Each row is a point on a tangle of strands that fork, close into loops and nearly touch. The rows are in no order.
In the rows, 128 means zero.
Points whose rows are less than 130 apart are linked; no others are. Some points are linked to none.
k849: [142 114 129 147  79 168  53 133 137  74 128 144 168 145  90  90 108 134
 121 141 170 138 155 130 159  81 131 175 114 155 143 122 164 106 125 115]
k577: [131  84 124  70 110 135  74 142 149 111 176 101 151 138 122 128 113  93
 116 143 166 149 191  82 155  88 131 158 175 184 119 170 107 106 165 101]
k455: [ 87  86 142 113 126  33 179 111 137 113  78 125 131 130 126 161 105 108
 122  90 110 109 162 159 133 151 153 131 159 173 136 182 131 145 153 157]
k675: [122 152 108 183 126 180 126  64 180 152 185  81 152 160 145 142 153 131
 118 142 108  95  71  50 117 127 135  88 148 136 122  87 111 111 141  63]
k512: [124 116 133 103 150 102 148  95 150 108 184 116 132 154 165 170 118 100
 104 155 117 104 116  88 128 112 102 114 161 154 118 170 140 144 102 136]
k934: [145 110  95  79 177  91 139 119 119  75 148 141 135 135 114 171 142  79
  53 159 106 119 178 108  95 182 107 118 150 111  98 100 139 116 127 158]
k9: [117 148 127 191  65 145 134 109 125 215 155  94 131  87 177 133 121 149
 193  96 128 129 123  96 117 126 131 128 124 154 145 114  61 149 158  58]
k850: [110 100 135 132 122  44 153  99 158  80 116 108 187 173 151 121  99 142
  98 107  74 128 112 110 131 148 133 107 147 178 158 139 162 113 161 117]
k851: [152 134 134 174 152 105 122 114 138  79 136 181 143 137 115 138 124  80
  43 129 126 112 152 111 117 163  83  92 118  71 141  98 157  82 102 144]
k101: [146 103  90  78 133  89 154 142 126 101 134 149 153 126 159 124 124 153
  87 157  88 126 157 124 102 176 109 124 122 128 120 143 130  99 145 128]
k791: [143 143 147 194 112 149  78 113 141  97 149 159 143 147  78 135 124  81
 119 109 176 136 149  83 156  87 107 125 122 113 151 104 152  95 117 113]
k182: [108 122 127 128  94  94 176 126 142 103  77 144 130 147 150 106 108 190
 151 126  96 103 129 179 132 111 171 158 124 160 143 192 161 153 116 152]
k984: [159 160 149 193  85 130  79 147 102 135 113 187 110 112 127 105 129 118
 119  98 147 164 146 128 128 139  84 148  72  90 142 104 138 110 128 102]
k698: [ 92 103 121 107 125 130 168 135  72 157  88 110 126 127 100 133 153 112
 173 102 167 144 129 152 136 146 171 140 137 160 121  75 117 142 142 118]
k785: [101 102  78  83  98 113 155 117 114  89 124  98 151 158 179 131 137 194
 136 159 117 114 105 118 120 133 172 143 145 186 117 138 166 124 139 128]
k196: [101 107 125 113 141  53 175 105 152 104  78 126 169 148 145 138 111 135
  91 114  66 114 140 160 114 167 144 127 139 164 147 140 146 139 154 144]
k135: [145 168 197 175 189 103 109 150 150 139 122 130 129 111  93 124  96 122
 114  82 101 123  93 161 131 107 101  61 120  64 144 106 112 153 111 170]
k882: [118 145  96 161 129 178 154  73 162 184 210  73 136 137 162 156 159 143
 154 152 107  85  69  53 126 113 132 112 175 158 122 123  98 153 110  78]
k309: [118 133 136  96 159  91 187 116 148 118 143 139 110 124 174 168 106 142
 134 147  96  80 109 158 118 126 114 108 130 139 133 176 139 169  73 175]
k596: [152 174 156 229  78 106 114 142 108 143 105 181 109 111 124 123 133 142
 196  73 145 147 110 142 145  95 128 152  87 119 193 107 172 143  85 117]
k601: [167 114 119 124 121 125  91 107 161 146 187 139 111 123 154 139 145  92
  80 150 130 135 160  63 117 138  89 119 145 111 112 164 109 113 123  91]
k230: [145 197 152 153 173 158  96 161 111 158  90 165  83 103 120  81 135 156
 124 121  90 157 101 205 122 143 114 102  62  49 112  90 114 155 111 159]
k406: [127 161 118 186 120 225 111  79 153 163 154  85 153 138 122 121 147 110
 115 132 118 117  90  65 128 125 137  89 134  87 114  56  99  83 149  89]
k954: [106 119 164 119 156  61 170 121 116 122  96 152  91 109 109 181 117  98
 168  79 143 107 153 165 138 125 163 131 149 166 156 138 156 187  91 174]
k819: [122 121  78  71 116 186 111 141  74 119 114 137 107 136  95 121 149 132
 148 176 186 153 143 160 131 158 158 194 118 144  96 118 132 128 137 140]
k476: [132 166 114 168 104 184 161 132 127 170 126 113 118 105 154 122 134 233
 207 151 119 101  55 139 125 102 152 146 118 147 152 129 138 135  85 106]
k104: [126 118 156 118 118 126  50 169 153 130 128  97 121  96  91  94  95 118
 156 129 129 153 138 140 140  64 127 140 136 153 133 195 102 159 166 134]
k978: [123 112 141 131 133  79 175  99 162 133 162 117 113 130 192 164 118 126
 137 129  94  78  92 118 123 126  91 102 146 153 138 172 152 159  83 125]
k773: [137  95 132  86  89 108  88 125 139 115 153 113 121 136 145 135 129 105
 156 134 181 143 185 106 157  80 144 162 152 195 134 190 140 124 138 127]
k833: [136 123  87 103  76 147 120  97  90 165 182 110  88 108 157 165 150 119
 188 133 196 149 164  97 132 125 148 172 155 193 117 140 111 140 145 110]
k886: [120 169 165 155 213 179 169 131 134 157  90 113 129 136  75 111 149 121
 130 111 110 128 109 201 148 133 147  97  97  40  83  39 158 138 102 146]
k249: [138 118 141 153  93 106 134  76 179 143 209 108 138 134 208 159 111 144
 143 125  95  98 115  56 140  75 112 122 160 188 148 169 135 124  96  75]
k350: [127 177 115 174 103 172 137 110 145 181 175 108 118  99 169 127 126 200
 184 145 113 100  85 111 117  94 114 117 119 150 140 160  92 142  98  94]
k634: [133 130  98  66 143 213  75 156 126 121 150  99 104 141  84 122 145  98
 116 196 173 134 122 123 127 129 136 148 135 120  86 146 112 123 140 145]
k381: [150 137 132 171 145 129 134 133 142 105 127 174 147 121 138 102 116 126
  55 138  93 114 125 121 106 159  71  92 101  65 135 117 128  81 124 122]
k676: [129 136 126 158  93 104 154 136  82 130  66 181 142 145 132  92 128 142
 139  93 141 155 140 180 141 157 156 172  83 105 144  94 149 128 141 107]
k513: [149 161 100  86 155 213  67 126 171 107 180 100  96 135  83 129 141  92
  86 213 161 124 120  92 130 104 130 122 152 112  85 170 114 120 130 147]
k444: [116  94 129 140 124  91 146 128  96 153 117 148 123 101 147 139 139  86
 113  81 136 146 145 133 117 189  99 107 111 106 123  81 103 115 155 113]
k121: [135 133 108 146  94 172  99 107 104 159 146 126 103 122 127 141 150 105
 119 122 168 145 133  93 116 148 121 134 121 123 114 106 101 101 140  94]
k108: [174 125 121 162 107 121 108  69 139 154 192 115  86 120 158 171 146  78
 100 146 163 120 138  65 117 131 105 111 142 119 117 145 118 120 105 111]
k927: [111 123  91 175 100 215  99  67 126 158 166  76 161 128 119 110 131 132
 143 131 155 120 141  75 136 112 159 122 144 183 126  60  96  95 169  65]
k487: [113 129 119 157 113 144 145 117 104 145 137 117 140 133 135 146 149 153
 180 116 155 117  98 106 138 113 155 129 149 166 148  98 139 124 110 107]
k242: [137  96 152  51 157  44 150 142 139 120 119 151  99 105 140 166 104  94
 101 131 124 131 202 155 117 154 110 142 140 140 121 203 128 148 131 176]
k361: [122 128 158 199 124 146  92 111 136 103 136 134 172 173 100 137 129  73
  91  79 148 113 129  76 151 109 114  97 126 111 143  62 143  84 145 103]
k983: [140 187 122 131 147 198  83 157 126 161 136 118  82 106  98 110 148 140
 156 161 129 144  95 150 121 114 109 126 105 100 103 140 113 150 118 153]
k268: [180  80 143 129  82  58 120 124 108 125 142 166 114 117 182 144 120  95
  94  99 141 153 194  97 123 130  96 153 129 138 140 165 141  73 139 105]
k915: [118 126 113  93 126  83 150 135  68 122 102 177 118 123 122 154 142  95
 127 118 165 157 189 173 125 173 148 166 115 119 120  91 141 139 117 132]
k168: [137 128  90  96  81 164  97 133  96 129 155 112 101 110 126 141 159 132
 173 163 195 153 150 127 132 125 144 186 124 165 116 142 132 147 129 129]
k153: [ 92 118 148 131 152 127 161 142 135 164  91  76 126 123  86 129 126 145
 193  92 127 103  79 150 142  96 161 103 162 153 145 127 116 157 138 138]
k427: [106 106 107 107 107  54 176 129 105 129  70 138 122 115 157 131 123 129
 142 109 125 140 167 175 116 176 175 157 130 170 132 163 118 132 154 135]
k820: [122 104 183 111 152  68 140 134 135 111 129 128 130 128 107 160 104  86
 116 101 146 128 145 118 139 108 117 114 155 147 128 173 133 143 123 156]
k293: [115  98  91  85  87 176  97 134 118  53 139 138 156 168 113 117 124 163
 133 182 165 116 138 122 163  86 169 189 142 189 132 135 189 119 115 133]
k848: [125 145 150 196 136 191  95 116 180 159 151 105 174 138 121 114 122 117
  93 103 102 107  86  85 143 117  97  70 121  82 128  93  85  98 145  90]
k237: [ 90 111 121 104 159 115 165 103 139 127 136  73 176 165 133 137 126 152
 147 125  93 111  74 112 126 133 152 102 155 168 132 109 135 121 153 114]
k647: [129 146  89  90 154 179 119 135  98 117 121 144 102 143 100 132 149 111
 107 170 154 140 132 145 123 161 148 149 120  95  86 114 127 114 130 143]
k693: [150  85 165 107 115  52 107 144 141 114 131 149 125 122 136 143  98  84
  92  90 141 143 186 106 135 121 110 138 142 140 132 182 134  93 139 132]
k380: [114 136 164 104 229 125 153 111 166 115 150  77 178 155  99 149 106 126
  98 142  82  99  72 127 133 120 103  79 161 108 114 127 117 138 136 154]
k947: [105  99 119  99 109 142 106 188 146 105  63 117 145 132  93  38 100 175
 118 138  98 136 143 195 124 117 165 170 108 124 132 150 118 124 171 139]
k799: [145 129 118 193 130  69 136  65 152 105 172 120 146 157 185 141 127 112
  69 133  81  87  88  89 121 157  65  91 124 123 140  97 169  93 102 101]
k810: [113 149 111 148 112 191  95 119 111 187 140 105 110 105 114 119 143 125
 175 112 169 147 119 121 127 123 121 132 124 131 123 109  88 125 145  92]
k976: [117 131 104  53 136 109 152 163 112 121  95 136 122 117 147 125 116 158
 122 171 128 146 146 177 112 158 144 159 125 131  97 171 111 135 133 158]
k404: [115 124 112  92 115 173 127 144 123  87 128 130 127 150 108 109 139 163
 165 170 160 112 113 154 149  89 151 175 122 160 126 157 167 138  91 155]
k890: [129 128 158 167 107  82 147  89 185 125 184 126 131 131 217 159 100 143
 137 125  76  68  84  88 136  89  85 106 139 151 161 174 156 135  76  99]
k545: [117 149 178 153 141 124  88 161 137 167  83 109 113 107 104  82 108 151
 149  86 100 138  91 176 123  97 138  88 119 115 132 127  89 148 165 151]
k482: [118 100  94 100 124  95 162 120  79 138  96 160 134 101 158 128 152 112
  79  93 101 140 167 130  92 217 111 125 103 102 125  43 101 106 167 114]
k140: [123 140 173 131 155 142  93 180 113 127  66 156 125 112  87  73 126 112
 114  80 103 162 124 167 140 126 114 120  92  70 141  85 109 141 154 151]
k814: [155 166 169 215  97  98  85 164 110 127  90 183 113 120 126  91 123 119
 154  81 122 161 127 167 129  89 112 137  67  90 173 119 138 142 110 127]
k918: [108 126 105 114 131 122 155 119  47 156 101 143  93 115 116 162 158  94
 137 103 180 162 145 156 112 187 149 141 124 127 107  60 123 137 139 126]
k137: [126 113 134 104 124 161  89 161 122  99 116 126 143 141  89 108 119 118
 147 151 160 145 141 144 153 105 135 161 121 144 126 137 142 126 138 146]
k73: [107 105 137 115 105 138 119 172 139 125  63 126 161 127 129  58 101 150
 114 106  93 141 136 151 125 132 135 129 111 109 135 127 101 110 183 124]
k197: [179 147  98 132  59 143  96 101 119 103 172 161  80 127 167 150 140 123
 118 159 186 139 166  88 132 127 123 173 115 141 115 150 169 106 119 129]
k434: [123 121 139 123 105 137 103 124 125 119 163 126 106 109 125 155 131 110
 192 113 183 133 159  89 149  76 125 159 156 194 149 161 144 150 112 129]
k546: [132 149 163 132 150 106  99 170 156 168 121 112 106  94 128  89 100 160
 121 114  90 145  91 160 100 112 105  76 115  86 122 179  73 159 157 148]
k944: [126 140 169 160 164 125 173 126 137  98  63 157 173 172  90  99 118 138
 110  93  97 129 138 193 160 116 159 117 101  65 149  58 179 128 118 141]
k346: [118 118  83 139 113 177 115  71 110 142 170  63 142 144 126 155 165 109
 130 138 148 130 118  51 125 126 162 110 157 161 106  68 100 118 165  75]
k480: [157 137 106 171 114 113 138  79 147 112 171 140 121 142 191 151 132 125
  71 157 111  92 114  97 109 149  74  94 125 109 129 142 152 104  95 118]
k844: [116 105 131  70 149  64 155 157 106 121  84 165 128 103  96 147 120  96
  98 106 136 144 207 174 121 184 137 154 131 105 125 118 113 148 143 163]
k928: [132  81 110  71  69 113 121 164 151 120 115 118 141 125 159  84 119 170
 128 158 117 153 161 134 125 128 144 172 134 170 136 207 113 108 183 110]
k568: [167 158 117 177 143 221 112 103 125  94 121 152  89 146  46 131 157 112
 178 160 165  97  89 107 167  83 165 152 126 114 149  87 214 138  46 133]
k544: [134 113 118 159 124 104 146  67 161 165 224  85 128 129 184 176 147 126
 136 142  98  98  74  40 132 123 105 113 170 164 135 131 121 150 103  81]
k516: [ 92 125 172 123 168  93 133 141 128 139 109  92 142 119 108 140 109 114
 142  97 126 129 108 146 132 118 137 101 155 130 123 150  92 160 148 150]
k757: [128 114 120 122 113 160  97 137 142 138 154 127 149 122 134 118 124 120
 108 138 132 141 134  89 121 126  98 114 128 108 118 143  91  98 146 106]
k623: [156 155 120  99 160 186  98 105 153 117 164 120  84 131 100 150 133  66
  74 195 144 111 112  86 111 147 114 102 149  82  90 160 112 114 111 149]
k289: [154 157 122 155 128 136 127 129 121  66 116 187 162 162 118 122 128 138
  81 151 131 128 124 125 143 125 132 141 108  95 136 105 169  99  80 142]
k316: [126 103 111 130  78 172  84 111 136  72 164 118 183 152 116 121 124 157
 129 163 165 116 145  85 156  73 151 161 155 184 135 124 161  98 125 117]
k569: [113 109 135 101 109 141  89 165 166 143 121  90 147 124 116  86 101 162
 141 133 111 135 120 137 123  85 127 124 137 139 130 197  82 137 173 122]
k937: [127  84 134  55 135 101 123 157 113 146 134 122 122 111 119 151 129  66
 120 115 152 151 164 118 117 153 113 135 163 141 103 152  91 132 171 130]
k722: [123 158 161 175 152 178  94 135 159 177 157  87 148 121 128 116 114 137
 124 105  90 120  83 110 120  99 101  76 123 101 129 131  77 139 143 104]
k599: [ 93  82  82  88  79  75 163 114 109 116 104  83 160 150 161 130 136 161
 153 129 117 136 124 126 117 142 181 148 160 213 122 133 130 135 187 113]
k962: [159 177 151 164 146 107 115 149 147 139 152 150  99 101 160 116 114 157
 101 152  95 114 115 146 108 132  73  90  94  74 138 186 113 139  85 156]
k884: [184 143  81 121  71 140 123 109  83  74 139 199  75 114 151 137 144 145
  86 174 166 142 170 112 116 164 134 181 100 112 111 142 180 108 105 144]
k679: [ 99 113 155  75 182 207 133 169 150 130  90  70 166 147  73  80 125 130
 107 142 106 136 111 147 153 132 135 113 124  90  94  75 105 102 168 142]
k754: [172 112 112 132  72  83 121 108  98 117 164 170  90 131 188 159 141 120
 117 121 161 138 173  98 128 135 102 161 113 144 133 156 164  99 104 123]
k239: [123 156 152 165 199 108 168 109 121 147 138 133  89 108  92 197 136  82
 149 116 142  85 100 164 131 127 101  88 132  94 134  88 143 165  61 178]
k245: [134 101 135  52 148  73 139 178 132 108  96 159 117  84  98 123 110 105
  87 112 104 132 216 160 103 168 117 153 126 119 135 171  99 124 158 163]
k587: [130 138 171 179 110  92 120 135 140 123 125 143 107 118 122 139 112 104
 169  84 145 131 116 122 141  81 123 118 119 134 173 156 150 146  93 147]
k368: [122 144 177 188 107 107  89 161 118 159  76 143 104 110 105  85 116 120
 178  53 135 157 116 157 130 106 127 107  96 114 167 112 111 154 140 123]
k697: [132 169 144 133 154 102 164 131 146 132 140 157  97 106 181 145 103 174
 122 155  92  82 113 178 105 133  91  97  98  92 130 187 139 168  61 179]
k345: [104  80  76  75 127 157 102 111 115 123 160  72 160 153 122 143 155 103
 119 137 132 152 136  61 125 147 145 116 153 165  93  85 100 110 189  94]
k706: [142  94 119  74 102 153  75 183 168 128 143 106 145 118 124  82 110 162
 120 172 114 148 169 127 130 100 123 165 135 138 120 206  91 121 165 118]
k107: [110 141 141 123 174 123 167 116 101 139 130 131  98 126 103 188 140  97
 156 119 162 105 104 128 136 132 126 100 158 134 126 120 143 150  78 162]
k424: [171 149 102 152  89 124 138 124  87  61 116 217 129 141 133 118 136 147
  84 155 143 139 161 136 128 153 129 169 103  85 127 109 184 107  99 135]
k556: [122  82 125  94  81  80 139 141 118 145  99 130 109 112 166 118 114 142
 147 120 134 163 156 144 116 143 142 154 131 164 139 192 110 121 162 121]
k684: [147 188 116 146 181 188 149 104 117 131 125 155  75 135  86 145 159  87
 105 179 151 104  95 156 108 154 143 105 118  65 106  97 153 121  68 165]
k808: [ 92 126 112  96 115  78 202 105 130  89  80 127 153 156 156 142 114 173
 136 133  90 101 126 173 118 165 181 149 124 164 133 128 159 148 123 154]
k579: [136 148 156 186 136 133 163 130 130  76  95 168 185 177 113 101 123 163
  96 118 106 118 114 155 154 109 149 115  96  81 147  68 193  99  92 128]
k250: [110 137 156 111 164 212 101 166 120 146 101  92 134 133  71  72 143 143
 131 134 113 145  97 178 145 107 132 118 107  92 102  76 120 119 146 134]
k650: [109 109 153 178 111 176  81 102 144 135 150 104 193 159  88 118 116  80
 125  80 153 117 139  71 164  88 121 105 136 147 144  69 112  93 163  86]
k162: [133 153  96 108 142 150 164 111  55 105 120 157  95 154 105 152 163 117
 140 160 170 124 135 147 133 157 166 163 138 119 106  81 180 147  71 156]
k529: [132 131 165 148 117 130  56 142 136 135 150 106 106  94  93 112 116 115
 194 110 153 151 150 119 141  49 121 135 137 168 153 173 121 171 124 138]
k425: [137 130  97  91 117 143 134  91 108 179 195 106  63 108 150 183 168 104
 167 149 193 137 139  82 123 122 129 150 159 160 109 162 106 163 116 114]
k446: [118 151 186 170 212  89 156 126 128 165 112 117 119 107  82 156 114 104
 146  77 115 104  95 181 128 122 121  69 118  77 157  88 126 166  86 167]
k778: [106 144 155 148 196 182 189 123 147 135  87 106 173 158 103 111 148 137
 127 100 107 136 114 163 160 154 147 101 103  57  80  13 155 104 119 129]
k18: [146  65 106  51 143  61 138 137 107  98 143 127 130 126 145 154 132  85
  90 129 124 155 184  91 120 174 118 142 162 149 111 142 113 106 161 127]
k447: [103 122 138 107 196 169 155 128 159 131 123  65 173 161  93 122 119 141
 102 143  82 123  83 124 135 155 119  92 149 107  99  85 113 115 167 140]
k832: [128  98 133 126  78 106 117 165 124  95  78 165 177 118 141  74 108 161
 104 105 113 143 163 134 113 144 132 160 104 118 148 134 122  78 173 106]
k64: [147 153 132 187  51 124 109 120  84 139  83 184 127 119 142  91 136 140
 158  96 160 175 130 157 126 133 133 190  69 109 148 100 144 124 128  91]
k943: [127 147  99  80 145 165 143 140  60  97 107 147  86 146  75 145 152 113
 171 170 183 148 138 171 146 132 156 204 130 145 110 101 172 160  92 169]
k124: [138 152 163 201 118 104 149 131 129 129 109 164 102 123 128 145 112 150
 182  83 138 101  90 138 154  89 124 121 109 113 186 119 172 144  50 136]
k133: [117 135 129 143  90 121 121 160 127 138  66 140  82 107 116  63 127 188
 198 121 104 133 104 207 126  95 175 169 105 153 150 181 140 179 130 147]
k859: [181 142 130 159 129 123  97 142 153 135 154 161 108 111 155 112 118 130
  65 141 103 127 137 103  98 134  59 112  99  64 126 174 116  91 112 126]
k905: [115 119 135 160 119 170 106 118 132 132 135 100 173 150  91 115 138 122
 167 108 155 119  99 108 152  89 141 119 142 155 150  91 136 110 132 104]
k878: [139 162 139 128 126 125  92 177 128 191 123 138  77  74 156  90 120 174
 139 123  93 167  98 174  92 134  97  99  90  78 115 165  63 165 146 125]
k75: [116 128 117 132  99 140 180 131 116 143  95 135  88 110 146 144 120 186
 222 110 146 110  93 131 145 102 158 149 137 174 161 146 151 165  78 133]
k88: [119 148 132 142  95 100 156 148 138 132  82 154  88 107 160  92 117 203
 174 127 100 113 106 179 125 100 156 145  92 140 149 199 144 161 100 155]
k919: [111 124 154 137 174 143 168 134 138 135  75 123 182 146 102 109 121 135
 106  88  84 121 116 171 150 144 131 109 109  84 125  59 137 106 141 134]
k453: [ 99 115  98  89 170 126 168 100 111 120 158  75 147 165 130 180 146 125
 152 154 131 107  89  93 137 132 147 104 174 181 114 110 137 142 119 136]
k371: [119 133 120  85 123 122 118 186 128 106  71 140 116 119 110  80 106 162
 128 164 117 144 153 202 133 138 157 168 108 121 121 172 117 142 140 153]
k286: [103  87 107  77 122 128 119 127 103 132 123 101 148 139 109 153 141  88
 122 105 152 152 147  97 129 156 126 127 164 155 102  93  96 117 165 118]
k994: [ 73  74  98  83 115  98 176 128  97 138  77  87 147 154 120 127 135 132
 154 113 136 151 124 149 123 160 188 139 161 190 124  89 116 135 187 112]
k664: [124 144 102  90 118 137 156 138 145 107 131 141 149 138 188 109 116 206
 108 186  91 114 114 146 117 129 123 147 110 133 106 180 129 113 111 142]
k255: [142 151 129  99 158  73 144 169 133 145  89 171 107  71 150 123 116 150
 108 130  92 138 162 210  88 165 105 129  83  79 118 163  95 151 119 167]
k786: [124 136  77  99 120 153 135 128 135 110 150 115 155 158 162 124 141 176
 111 192 114 119  99 119 118 142 131 129 141 141 102 140 135 111 138 125]
k244: [161 137  96 110 103 156 120  62 139 156 208 113  55 112 165 180 161  83
 117 174 180 113 129  60 113 134 130 131 164 133 101 164 124 152 104 118]
k999: [120 113 129 143  95  80 167 149 100 124  64 184 148 115 153  97 126 139
 101  78 108 147 156 160 110 175 142 142  87  95 152 105 119  98 162 100]
k530: [135 142 120 158  97 153 153 128 108 134 109 135 129 129 136 122 140 185
 186 138 147 128  92 149 137 123 155 155 110 136 152 115 162 134  92 123]
k736: [119 139 186 146 178 175 100 174 133 128  67 109 138 141  52  58 122 129
 139 106 101 153 110 194 167  90 147 106  95  62 128  63 135 145 144 152]
k839: [119 137 167 127 215 184 123 126 170 110 143  76 179 168  63 140 118 118
 119 136 119  97  70 107 146  82 124  75 167 115 103 116 146 115 126 149]
k719: [127 151 104 132 140 152 140 101 100 124 147 143  86 145 116 177 164  93
 131 142 179 111 115 114 122 141 141 124 153 133 112 100 153 131  90 140]
k903: [110 137  70  95 158 163 169  83 103 114 175  82  91 153 130 201 171 119
 145 178 150  91  80  69 119 127 168 114 177 167 104  99 148 149  95 143]
k694: [132 103 135 169 111  42 143  95 149  89 149 129 167 152 179 146 104 102
  80 111  89 119 121  87 132 136  91 103 126 152 163 121 168  98 124 101]
k179: [125  87 101  53 138 109 137 105 134  89 188  93 131 165 154 176 147 111
  93 175 134 126 128  72 123 119 134 130 182 169 100 156 131 142 134 139]
k62: [131 199 144 137 211 176 135 152 106 164  91 141  92 121  81 105 145 151
 155 146 106 143 114 211 134 132 145 121  80  57  98  68 144 164  94 165]
k113: [139  82 132  66 136 129  74 182 168 133 157 104 144 114 110  98 112 101
 110 124 124 152 175  83 136 103 114 151 157 133 119 198  76 113 180 101]
k232: [126 113 109  52 118  99 164 149 146  79 118 146 150 133 170 120 112 173
 103 179  95 127 153 143 117 156 145 163 131 155 122 181 140 120 135 155]
k857: [124 100 107  94 124  94 170 148 115 113  84 168 168 107 147 100 136 149
  79  96  67 136 166 144  85 194 113 136  90 100 133  77 109  92 185 117]
k649: [137 153 145 189 128 170 112 107 158 195 189  97 129 103 137 121 129 148
 161 125 115 117  92  91 119  99 107  96 141 120 134 147  78 156 108  84]
k840: [156 197 140 148 163 164  69 180 122 179 128 160  67  86 127  84 133 146
 115 138 100 171 103 168 104 134  75  82  80  53 108 116  78 156 125 143]
k173: [165 115 113 100 185  75 142 102 129 120 164 142 112 112 131 165 132  49
  57 152 124  99 175 115 106 175  66  92 147 101 104 134 124 118  93 166]
k70: [161  94 115 155 154  86 123 102 116 108 137 154 121 117 128 155 143  41
  47 115 131 106 165  93 108 183  75 100 132  82 122  82 135  86 116 137]
k357: [126 111 125  50 180  63 149 135 142  77 132 143 143 121 114 177 106  90
  80 151 120 107 182 142 116 156 121 128 151 145 121 149 145 138 114 181]
k389: [122 129 130 173  78 107 144 109 153 180 147 102 149 123 196 122 116 168
 150 105  99 125  96 112 113 117 118 115 123 146 147 140  91 119 151  61]
k674: [ 96 116 131 136 127 111 168 142 134 158  89 101  97 107 122 130 132 155
 206 100 122 101  87 148 127 105 174 126 154 183 154 180 125 175 123 141]
k33: [121 160 105 186  82 198 110  91 105 203 176 101 112  82 145 115 144 149
 199 117 175 140 137 104 124 124 134 143 122 162 136 102  71 143 148  55]
k748: [133 141 183 152 176 129  90 162 149 118  99 141 160 128  83  96  92 123
  92 108  93 134 120 143 140 103 112  87 110  75 139 125 118 127 135 159]
k40: [113 116 161 171 114 103 126 142 100 166  88 149 128 112 123 127 124  94
 146  47 156 157 134 144 130 145 115 122 105 112 146  90 105 127 147 107]
k282: [145  94  77  56 122 101 132 153 115  77 153 148 131 121 145 131 139 124
  74 153 116 147 192  84  98 169 118 158 142 129 108 149 128  84 167 127]
k212: [111 126 123 142 124 127 151 108 155 144 141  82 189 165 159 127 128 152
 136 128  90 117  79  96 118 120 115 101 135 154 138 120 112 104 158  71]
k80: [124 141 182 176 112 118  65 144 142 109 130 141 151 128  86 107 104 102
 139  74 142 146 143 118 158  71 118 110 126 134 164 127 133 123 132 123]

How many points has the smallest loop of links through each point below? Write - if it is on no loop.
k814 -> 10
k113 -> 8
k849 -> 5
k18 -> -
k446 -> -

A piece is two or more points that can be reached from each other along the links. Count, over all rows, the pieces, the separate loops (a circle has one, a figure eight two, a Y none), the forks (points with three links) and the tips (points with one).
pieces -> 4
loops -> 5
forks -> 9
tips -> 7

Name the points in between on the shortest way along the links from the first point to the second, in order.
k978, k530 -> k890 > k249 > k544 > k882 > k675 > k406 > k848 > k722 > k649 > k350 > k476
k857, k346 -> k999 > k832 > k73 > k947 > k371 > k976 > k232 > k101 > k282 > k18 > k937 > k286 > k345
k848, k197 -> k722 > k649 > k350 > k476 > k530 > k75 > k674 > k153 > k516 > k820 > k693 > k268 > k754
k512, k371 -> k978 > k309 > k697 > k962 > k859 > k381 > k851 > k70 > k173 > k934 > k357 > k242 > k245 > k844 > k915 > k918 > k698 > k994 > k599 > k785 > k786 > k664 > k232 > k976
k446, k513 -> k239 > k107 > k719 > k162 > k943 > k819 > k647 > k634
k480, k104 -> k799 > k694 > k850 > k196 > k455 > k427 > k556 > k928 > k706 > k569
